Each scene shows the same named points in several views. A view is turned or mirrored, shifted and resized as a whole, has a little noise and may leave points out.

Scene 1
View 1
q106: -6, 3, -14, 5, -14, 1, -17, -3, 14, -10, 6, 1, 22, -1, 0, 4, -10, 14, -21, -1, -10, 7, -3, -2, -8, 7, 3, -2, -17, 15, 15, 2, 1, 4, 0, -10
q609: 8, 1, -4, 21, -13, 9, 7, 3, 11, -7, -2, -4, 16, 0, -4, 8, -6, 6, -2, 6, -11, 7, -3, -5, 2, 0, -1, 5, -8, 15, -3, 11, 1, 7, -1, -19
q856: -11, 25, -12, -13, -19, -1, -3, 6, 16, 4, 5, 14, -22, 11, -1, 6, -17, 9, -5, 7, 19, 23, 9, -19, 3, -5, -29, 16, 17, -2, 26, 8, 8, -16, 4, 7
q324: 8, 17, -4, 6, -15, 7, 16, 7, 11, 1, -8, 2, -15, 10, -7, 11, -7, 4, 5, 13, 7, 19, 6, -16, 11, -6, -21, 14, 14, 0, -1, 18, 5, -4, -1, -8
q326: -9, 12, -8, 4, -18, 1, 1, 7, 16, 0, 10, 10, -1, 5, 2, 4, -17, 6, -2, 2, 7, 11, 2, -11, -1, -2, -18, 12, 3, 13, 22, 4, 5, -8, 5, -1
q43: 14, 3, 3, 26, -13, 12, 23, 8, 10, -3, -5, -3, 6, 2, -6, 10, -5, 0, 11, 11, -7, 8, -2, -8, 9, -6, -9, 12, 3, 15, -9, 17, 2, 5, 0, -20
q737: 6, -1, -2, 24, -13, 9, 7, 4, 11, -7, 1, -3, 20, -2, -2, 6, -7, 6, -2, 4, -12, 3, -4, -3, 0, 1, 0, 5, -10, 19, 0, 9, 1, 6, 1, -19
q94: -12, 7, -14, 1, -17, -1, -18, 0, 15, -6, 12, 7, 16, 0, 3, 2, -15, 13, -18, -2, -2, 8, -1, -5, -9, 6, -5, 2, -12, 16, 26, -2, 3, -3, 3, -4
q969: -1, 6, -19, -1, -12, 3, -25, -9, 11, -12, -3, -4, 22, 0, -3, 8, -4, 21, -31, 2, -13, 13, -1, -3, -5, 10, 8, -7, -20, 7, 6, 6, 2, 7, -6, -13
q667: 22, 7, 1, 23, -12, 14, 23, 3, 8, -4, -16, -9, -1, 5, -10, 14, 1, 4, 8, 15, -8, 13, 1, -10, 14, -6, -7, 10, 6, 4, -21, 23, 2, 9, -6, -22
q142: 5, 10, -8, 7, -14, 6, 2, 1, 12, -4, -5, 0, 1, 6, -5, 10, -6, 9, -7, 9, -2, 15, 2, -9, 5, 0, -9, 7, 0, 5, 2, 12, 3, 1, -3, -11
q414: 8, -15, 0, 37, -11, 9, 3, 1, 11, -14, 6, -9, 46, -10, 1, 4, -6, 6, -6, -2, -26, -9, -12, 6, -7, 6, 15, -2, -28, 33, -3, 4, -2, 16, 1, -28
View 2
q326: 7, -4, -8, -7, -3, -10, -5, 5, -10, 8, 12, 7, 29, 13, -3, -7, -23, 23, -21, 17, 3, 24, -32, 23, -6, 1, 16, -6, -17, 4, 9, -4, -1, 26, -6, 6
q142: 19, -3, -9, 6, -17, 7, 1, 1, 30, 24, 14, 12, 6, 30, -3, -7, -10, 30, -10, 13, -6, 23, -2, 11, 9, 4, 10, -7, -25, -4, 16, 0, -2, 17, -1, 2
q94: -8, -4, 1, 5, -8, -8, 18, 8, -8, 15, 40, 24, 32, 26, -19, 9, -1, 21, -22, 16, -1, 18, -45, 19, 11, 3, 8, -5, 7, 21, -8, 4, 4, 5, 12, 4
q969: -6, 0, 9, 19, -25, 11, 30, 9, 34, 29, 53, 35, 12, 45, -24, 11, 23, 27, -14, 21, -13, 16, -17, 9, 34, 8, 0, -7, 8, 15, -9, 7, 6, -9, 28, 1
q609: 19, -9, -14, 12, -12, 12, 16, -18, 34, 35, 20, 20, -5, 33, -11, 3, -8, 27, 3, -9, -6, 17, -13, -6, 16, -1, 2, -1, -23, 7, 9, 14, -15, 8, -16, -2
q737: 15, -10, -13, 15, -11, 9, 21, -22, 32, 37, 27, 22, -2, 33, -16, 9, -6, 25, 6, -14, -8, 13, -22, -9, 19, -4, 0, 0, -16, 13, 5, 18, -17, 2, -16, -4
q856: 11, 3, -3, -15, -8, -13, -25, 31, -12, -8, 0, -2, 43, 8, 12, -24, -25, 28, -38, 44, 3, 32, -14, 44, -17, 9, 26, -15, -23, -12, 20, -24, 14, 41, 10, 13
q43: 34, -11, -24, 6, -9, 13, -1, -27, 39, 34, -2, 8, -13, 26, -1, -8, -26, 29, 10, -16, -6, 19, -1, -8, 5, -3, 7, -1, -43, -5, 25, 11, -21, 21, -31, -2
q106: -6, -4, 0, 12, -13, 1, 26, 1, 12, 26, 45, 29, 19, 33, -22, 12, 9, 22, -12, 10, -5, 17, -36, 9, 23, 3, 3, -4, 7, 21, -9, 10, -2, -2, 12, 1
q324: 32, -3, -15, -2, -13, 7, -15, 2, 29, 17, -8, 1, 5, 20, 10, -19, -25, 32, -11, 15, -6, 27, 10, 17, -4, 5, 17, -9, -42, -16, 29, -9, -4, 32, -12, 6
q414: 6, -16, -16, 26, -8, 13, 48, -46, 33, 54, 46, 35, -14, 41, -34, 27, 1, 20, 21, -40, -8, 4, -43, -31, 31, -10, -12, 8, -3, 32, -10, 38, -29, -16, -26, -11
q667: 42, -8, -21, 11, -20, 24, -3, -18, 63, 37, -4, 7, -23, 33, 5, -13, -19, 34, 9, -6, -12, 23, 24, -6, 12, 1, 7, -5, -51, -16, 32, 6, -17, 21, -23, -2
View 3
q94: -17, -2, -11, -43, -21, -5, -30, 0, 0, -41, -10, 15, -1, -10, 16, -11, -10, 28, -20, 47, -9, 0, 32, 17, 25, 20, -12, 39, 0, -6, 50, 6, 11, 12, 21, 16
q43: -21, -9, 6, 15, 9, -10, -20, -21, -11, -16, -11, -41, 10, 0, -1, 3, 9, 1, 20, 6, 31, -1, 12, 33, -18, -20, -43, -19, 0, -1, 16, 15, 22, 28, -10, -17
q969: -23, -18, 5, -33, -20, -21, -38, -27, -6, -72, 6, -7, -27, 17, 10, 1, -10, 16, 2, 50, 0, 3, 27, 8, 21, 32, -8, 31, 2, -10, 67, 32, 37, -11, 9, 27
q414: -36, 16, 46, -13, -15, -33, -26, -2, -22, -40, -10, -32, -23, 43, -23, 1, 33, 35, 30, 53, -3, -7, 13, 29, 22, 6, -41, 19, -33, 1, 46, 22, -10, 9, -62, 17
q324: -10, -24, -25, 6, 10, 5, -22, -28, 2, -19, -10, -22, 22, -28, 20, -1, -18, -9, -2, -3, 35, 5, 20, 27, -25, -16, -30, -17, 23, -6, 18, 12, 43, 27, 38, -20
q737: -25, -1, 15, -9, -7, -18, -26, -14, -13, -34, -7, -26, -7, 15, -4, 0, 11, 18, 16, 33, 10, -2, 16, 25, 5, 1, -33, 9, -10, -3, 38, 19, 13, 14, -19, 5
q667: -21, -24, 5, 25, 13, -13, -25, -39, -10, -29, -3, -51, 4, 5, -1, 10, 2, -11, 31, -1, 42, 5, 8, 30, -29, -18, -40, -31, 8, -3, 20, 29, 43, 18, -3, -19
q609: -24, -3, 12, -6, -4, -16, -26, -15, -11, -32, -9, -26, -4, 12, -3, 1, 10, 15, 16, 29, 14, -2, 16, 28, 1, -2, -35, 3, -8, -2, 34, 19, 15, 16, -16, 1
q106: -22, -4, 4, -35, -20, -15, -32, -10, -5, -51, -3, 2, -12, 7, 9, -5, -4, 25, -7, 48, -6, 0, 29, 16, 23, 21, -16, 35, -4, -8, 56, 17, 17, 5, 4, 20
q856: -2, -23, -51, -24, -3, 19, -23, -12, 15, -18, -12, 18, 32, -55, 40, -13, -37, 1, -37, 8, 19, 6, 34, 20, -8, -2, -12, 10, 33, -9, 27, -5, 38, 30, 76, -11
View 4
q414: -8, -7, -16, -1, -42, 14, 5, -12, -9, 9, -29, -13, 12, 8, 15, -17, 7, 4, 31, -43, -20, 2, 2, 2, 2, -35, 25, 2, 19, -4, -38, 29, -7, 29, 4, 2
q856: 14, 4, 41, -6, -6, 4, -5, 30, 23, 11, 27, 15, 6, -2, -33, 8, -3, -4, -2, 43, -10, -39, -3, -19, -15, 11, -14, 18, 5, -12, 44, 7, 50, -11, 3, 10
q326: 3, 1, 27, -6, -20, 9, 3, 18, 10, 10, 8, 6, 4, 5, -18, -1, 2, 1, 2, 17, -7, -28, 0, -11, -15, -3, -6, 15, 11, -9, 22, 9, 35, 1, 2, 9
q43: 7, -16, 27, -5, -14, 4, -15, 0, 15, 11, -2, -17, 13, 2, -3, 20, -14, 1, -6, 3, -16, -31, -15, 5, 2, -30, 6, 1, -4, -15, 2, 34, -11, 13, -3, 5
q969: 9, 10, -14, 7, -17, 4, -10, 9, 11, 11, 3, 8, 21, -8, -11, -17, 10, -12, 58, -7, -35, -1, 5, -19, 7, 0, 21, 9, 17, -4, -9, 24, 39, 14, 13, 0
q324: 16, -10, 36, -3, -2, 1, -20, 12, 26, 11, 17, -6, 15, -3, -18, 24, -15, -5, -4, 27, -18, -38, -14, -5, -1, -12, -1, 7, -6, -16, 25, 28, 14, 1, 0, 6
q106: 3, 7, -4, 2, -27, 8, 2, 10, 3, 10, -2, 8, 12, -1, -10, -18, 13, -5, 38, -7, -22, -5, 6, -15, -4, -5, 13, 11, 21, -3, -5, 16, 36, 12, 9, 4
q94: -1, 9, 4, -1, -27, 10, 8, 17, 3, 9, 2, 14, 6, 3, -15, -19, 14, -2, 29, 1, -16, -11, 9, -19, -11, 1, 4, 16, 23, -3, 7, 8, 46, 7, 8, 5
q609: 4, -7, 9, -1, -21, 6, -9, 0, 9, 11, -5, -9, 15, 0, -2, 3, -3, -3, 17, -8, -20, -17, -5, -4, 2, -23, 14, 4, 6, -9, -7, 30, 4, 16, 3, 3
q142: 11, -3, 17, 0, -10, 2, -15, 10, 18, 12, 8, -3, 16, -4, -14, 8, -5, -6, 17, 11, -23, -23, -6, -8, 2, -12, 8, 7, 3, -12, 8, 27, 19, 8, 4, 4
q737: 3, -6, 4, -1, -26, 8, -6, 0, 5, 10, -10, -9, 14, 2, 1, -3, -1, -1, 22, -14, -20, -12, -3, -3, 1, -23, 15, 5, 10, -9, -13, 27, 6, 17, 4, 4
View 5
q94: -17, 5, -1, -22, -27, -16, -15, 16, -24, -31, -17, 26, -14, -24, -29, -16, -12, 16, 23, -19, 5, 6, 15, 4, 18, -4, 5, 27, 9, -20, 9, -13, 15, 4, -4, -16
q106: -10, 17, 3, -18, -5, -22, -8, -2, -26, -29, -27, 28, -19, -29, -18, -21, -3, 25, 19, -14, 20, 5, 13, 7, 9, -27, 2, 20, 15, -19, 4, -6, 25, 0, -6, -22
q856: 13, 13, -26, -19, -29, -16, -21, 64, -29, -34, -22, -4, 24, 20, -46, -13, -9, -21, 5, 5, -37, 29, 12, -25, 43, 31, 9, 12, -11, -39, 18, -19, -11, 28, -8, -10
q737: -9, 22, -5, -15, 25, -15, -3, -19, -14, -20, -12, 6, 2, -33, 1, -14, -2, 28, -3, -8, 30, 16, 15, 4, 10, -25, 5, -5, 34, -30, 0, -3, 14, -4, -2, -20
q43: 2, 32, -19, -11, 47, -9, 0, -10, -9, -15, -4, -20, 30, -18, 6, -7, 0, 16, -26, 8, 20, 31, 14, -10, 20, -10, 8, -28, 40, -44, 1, -3, -4, 2, 0, -17
q667: 24, 47, -22, -7, 63, -18, 3, -10, -14, -17, -22, -23, 33, -5, 7, -13, 13, 11, -31, 20, 18, 35, 13, -14, 19, -22, 4, -33, 34, -46, -1, 5, 1, 8, -5, -23
q414: -31, 17, 9, -17, 34, -12, 2, -51, -7, -16, -2, 20, -18, -63, 16, -14, -6, 54, 2, -22, 58, 4, 18, 21, -4, -46, 3, -3, 53, -22, -6, 0, 25, -20, 3, -22
q326: -12, 7, -15, -20, -14, -9, -16, 29, -18, -25, -5, -1, 15, -10, -27, -7, -14, 1, 2, -6, -7, 21, 16, -9, 31, 18, 10, 6, 13, -35, 11, -16, -6, 11, -1, -9
q142: 11, 29, -16, -14, 17, -20, -6, 11, -22, -26, -23, -1, 14, -6, -14, -15, 2, 8, -4, 5, 5, 23, 14, -9, 23, -10, 4, -4, 16, -36, 6, -3, 6, 11, -6, -20
q324: 20, 32, -29, -13, 26, -16, -7, 27, -18, -23, -18, -22, 38, 9, -15, -10, 3, -8, -19, 16, -10, 36, 12, -23, 34, 9, 9, -18, 14, -46, 10, -6, -10, 17, -5, -16
q609: -3, 25, -8, -14, 30, -15, -3, -13, -15, -21, -12, 1, 9, -26, 0, -13, 0, 23, -7, -2, 23, 19, 15, -1, 14, -22, 5, -9, 31, -34, 1, -2, 10, 0, -3, -20

Which points are out of place in each view (at most two, in the order of its rows)? Write none if all are in place.
view 1 -> q737
view 2 -> q324
view 3 -> q609
view 4 -> q43
view 5 -> q106, q856

Scene 2
View 1
q876: -25, 9, 1, -5, 5, 21, 1, 19, -1, -3, 24, -11, -12, -16, 6, 7, 12, -12, 3, 14, -5, -9, 2, 8, -12, 37, 0, 4, -6, -8, -5, 6, -8, 22, 1, -17
q318: -5, 11, 14, 8, -7, 3, 5, -1, 0, -6, -1, 5, -3, -4, 3, -6, 1, -17, -7, -9, 7, 19, 0, 1, -6, 11, -2, -8, 0, -2, -13, -2, -6, 0, 0, 18
q395: -5, 6, 8, 0, -1, 20, 9, 3, -4, -16, 18, 17, -6, -7, 4, -3, 14, -30, -8, -7, 10, 10, -14, -3, -9, 36, -8, -1, 4, -10, -10, 16, -8, 1, -13, 20
q359: -11, 11, 12, 11, -8, -5, -2, 1, 2, 1, -7, -7, -4, -6, 4, -2, -8, -5, -4, -9, -1, 16, 12, 7, -5, 2, 2, -11, -1, 2, -13, -6, -6, 2, 8, 8
q231: -7, 12, 11, 0, -1, 18, 9, 6, -4, -8, 12, 8, -4, -6, 1, -4, 14, -28, -7, -1, 8, 12, -7, -3, -9, 28, -4, -4, -5, -6, -9, -1, -5, 7, -4, 13
q651: -12, 11, 8, -5, 2, 29, 12, 13, -4, -10, 23, 5, -6, -9, 1, -1, 23, -30, -4, 7, 7, 5, -10, -3, -12, 40, -5, 1, -9, -10, -5, -1, -4, 15, -5, 5
q413: -22, 20, 14, 7, -4, 4, 0, 16, 3, 11, -6, -27, -2, -10, -1, 0, 3, 1, 4, 11, -7, 7, 23, 10, -8, 0, 9, -8, -21, 5, -8, -37, 1, 21, 22, -13
q783: -19, 5, 8, 13, -9, -17, -13, 0, 5, 3, -7, -15, -7, -11, 10, 3, -23, 10, 1, -8, -12, 9, 18, 15, -2, -1, 6, -10, 8, 4, -15, 10, -11, 4, 10, -2
q834: -19, 10, 9, 7, -5, 0, -4, 9, 3, 3, 2, -14, -6, -10, 4, 0, -4, -2, 1, 2, -5, 6, 13, 8, -6, 10, 3, -7, -5, 0, -10, -6, -6, 12, 10, -3
q296: -16, -6, 1, 10, -5, -17, -17, -7, 2, -9, 7, 1, -13, -13, 15, 4, -28, 5, -2, -18, -10, 5, 5, 14, -2, 13, -2, -6, 26, -3, -16, 47, -20, -6, -7, 9
q449: -3, -1, 10, 12, -8, -12, -7, -12, 0, -12, -1, 13, -8, -4, 11, -3, -19, -10, -9, -24, 2, 18, -1, 6, -2, 9, -5, -10, 20, -3, -17, 31, -16, -12, -10, 26
q229: -29, 3, -1, 8, -2, -12, -17, 9, 6, 5, 6, -23, -13, -18, 13, 9, -22, 19, 6, 1, -20, -5, 21, 20, -4, 8, 5, -6, 8, 0, -11, 17, -13, 13, 9, -20
View 2
q296: 14, 10, 35, 1, 13, 0, 22, 3, -8, -35, 2, 29, 14, -2, -7, -11, -6, 4, -24, 18, 4, -5, 7, 34, -12, -9, 10, 18, -5, 16, -7, -4, -40, -2, 9, 0
q318: -12, 3, 27, 27, 0, -3, 28, -3, 6, 10, 17, 18, -8, 19, -7, -10, -3, 8, -3, 33, 5, -14, 1, 26, 10, -30, 19, -7, 13, -8, 21, -8, 15, -12, -12, -17
q876: -15, 2, 20, 4, -14, 0, 33, -7, -17, 5, 30, -9, 39, 12, 17, -23, -12, -8, 13, 36, 0, 7, 16, 23, 11, -3, -15, -12, -18, -3, 15, 31, 13, 15, -8, -26
q229: -14, -10, -10, -12, -12, 3, 16, 3, -12, -15, 2, 37, 25, -6, 7, -15, -2, 4, -2, 19, -3, 3, 4, 5, -5, 8, -8, 10, 1, 11, -17, 42, -31, 17, 8, 1
q231: -14, 5, 33, 26, -3, -3, 34, -6, -2, 14, 29, 0, 7, 21, 1, -15, -7, 1, 4, 38, 3, -7, 8, 31, 14, -28, 7, -12, 1, -11, 27, -2, 25, -5, -15, -25
q834: -21, -6, 1, 6, -11, 2, 23, -2, -3, 6, 13, 25, 11, 8, 4, -14, -2, 5, 5, 29, -2, -3, 1, 11, 8, -10, 1, -2, 6, -3, 4, 27, 1, 7, -5, -10
q651: -14, 8, 36, 23, -7, -1, 38, -11, -9, 18, 38, -14, 22, 22, 9, -21, -12, -7, 13, 41, 2, -3, 15, 33, 18, -22, -1, -19, -11, -13, 33, 6, 34, 1, -17, -33
q359: -17, -5, 4, 15, -6, 0, 22, 0, 1, 6, 8, 35, -4, 10, -4, -9, 2, 12, -2, 28, 1, -10, -4, 12, 6, -19, 12, 0, 17, -3, 5, 12, -2, -3, -5, -6
q783: -10, -8, -2, 0, -6, 1, 17, 5, -4, -11, -1, 43, 6, 0, -5, -10, 1, 11, -8, 21, -1, -5, -2, 10, -2, -5, 6, 10, 11, 6, -11, 23, -24, 5, 3, 2
q413: -42, -20, -28, 7, -26, 2, 22, -1, -2, 28, 15, 29, 6, 11, 9, -15, 5, 10, 20, 29, -5, -3, -4, -10, 17, -7, -5, -13, 17, -9, 2, 50, 16, 12, -8, -12
q449: 10, 10, 40, 18, 15, -2, 22, 2, 2, -20, 2, 33, -6, 9, -15, -7, -3, 9, -24, 24, 5, -15, 1, 39, -5, -27, 25, 10, 10, 8, 6, -23, -21, -14, 0, -4
q395: 0, 15, 53, 28, 5, -4, 37, -8, -4, 2, 29, -7, 11, 21, 0, -14, -12, -2, -3, 39, 6, -7, 13, 44, 9, -32, 13, -11, -7, -6, 29, -17, 19, -9, -14, -27
View 3
q395: -41, -1, 16, 9, 10, -25, 49, 33, 13, -3, -9, 22, -18, 0, -9, -18, 21, -27, -8, 0, 13, 34, -58, -29, 16, -35, -40, -30, 4, 27, -16, -11, 10, 7, -29, 22
q318: -31, -12, -16, -13, 17, -19, 38, 22, 19, -2, -19, 4, 4, 7, 5, -8, 24, -26, -10, -3, 7, 19, -25, -20, 9, -43, -28, -10, 14, 20, -7, -15, 21, -4, -38, 22
q651: -43, -12, 19, 5, -12, -36, 50, 30, 25, -8, -14, 24, -11, 8, -14, -20, 3, -35, 14, -11, 14, 15, -37, -31, 37, -30, -42, -34, -3, 31, -36, -22, -6, 18, -16, 20
q834: -22, -13, -10, -25, -1, -17, 23, 13, 11, 9, -12, 15, 1, 21, 16, -2, -4, -22, 11, -13, 24, -10, 17, -17, 6, -23, -20, -6, 4, 3, -3, -18, 11, 1, -3, 10
q783: -13, -2, -13, -35, 18, -5, 10, 8, -6, 18, -7, 10, -6, 20, 31, 6, 0, -9, -2, -9, 32, -12, 24, -13, -17, -19, -11, 8, 8, -15, 22, -10, 28, -12, -1, 3
q231: -36, -11, 3, -3, -1, -29, 45, 28, 24, -6, -16, 15, -4, 5, -4, -14, 14, -32, 1, -6, 8, 17, -32, -25, 23, -37, -36, -23, 6, 26, -22, -19, 9, 8, -27, 23
q449: -23, 11, -4, -14, 44, 2, 24, 18, -14, 16, -5, 12, -17, 7, 25, 0, 31, -4, -31, 5, 26, 23, -34, -18, -27, -27, -18, 3, 14, -3, 30, 3, 39, -19, -30, 10
q413: -21, -30, -30, -40, -20, -28, 20, 11, 30, 2, -23, 3, 21, 25, 18, -1, -21, -31, 29, -26, 16, -33, 59, -13, 21, -28, -16, -3, 7, 3, -19, -35, 4, 5, 3, 10
View 4
q229: -1, -5, 38, 0, 0, -43, -41, -5, -5, 35, 12, -37, 33, 11, 6, 7, -1, 2, 1, 2, 37, -2, 3, 7, 35, -9, -54, -30, 5, -3, -16, -12, 19, -23, 25, -6
q876: -35, 27, 12, -10, -7, -8, -9, -48, -33, 36, 6, 4, -4, -7, 14, 8, -10, -8, -16, 3, 26, 1, 0, -17, -14, -13, -21, -31, 14, -10, -58, -17, 8, 3, 26, -34
q296: -9, -19, 1, -32, 1, -13, -33, -4, -7, 1, 43, -42, 21, -2, -10, 12, -24, 34, -14, -36, 28, -2, -3, 30, 39, -19, -28, -27, 37, 27, -4, -36, 15, -1, -2, -1
q359: -11, -25, 24, -26, 6, -5, -12, -4, -24, 8, 3, -21, 25, -19, -18, 20, -1, 5, -14, -4, 17, 6, 14, -6, 12, -30, -13, -20, -27, -6, -3, 0, 33, -7, -2, -13
q651: -44, 16, -4, -31, -4, 20, 11, -53, -50, 17, 2, 18, -14, -28, -5, 17, -15, -1, -28, -5, 12, 6, 3, -22, -31, -26, 11, -23, 2, -6, -53, -11, 11, 17, 6, -40
q395: -40, -1, -18, -46, 0, 28, 8, -40, -43, -2, 21, 5, -11, -33, -15, 20, -26, 18, -29, -25, 9, 5, 1, -6, -19, -33, 20, -20, 13, 13, -36, -23, 16, 25, -9, -30
q413: -12, -4, 55, 0, 5, -25, -8, -13, -31, 41, -31, -5, 30, -10, -3, 16, 20, -28, -8, 35, 19, 7, 20, -37, -3, -20, -28, -25, -61, -41, -23, 22, 35, -24, 22, -22
q783: -2, -21, 31, -17, 5, -26, -28, 4, -11, 16, 12, -37, 32, -2, -8, 13, -2, 9, -7, -6, 26, 2, 9, 6, 32, -21, -35, -23, -10, 0, -1, -10, 27, -17, 9, -2

Which points are out of place in each view (at most two, in the order of its rows)? Write none if all are in place.
view 1 -> q318, q229
view 2 -> none
view 3 -> q449
view 4 -> q413
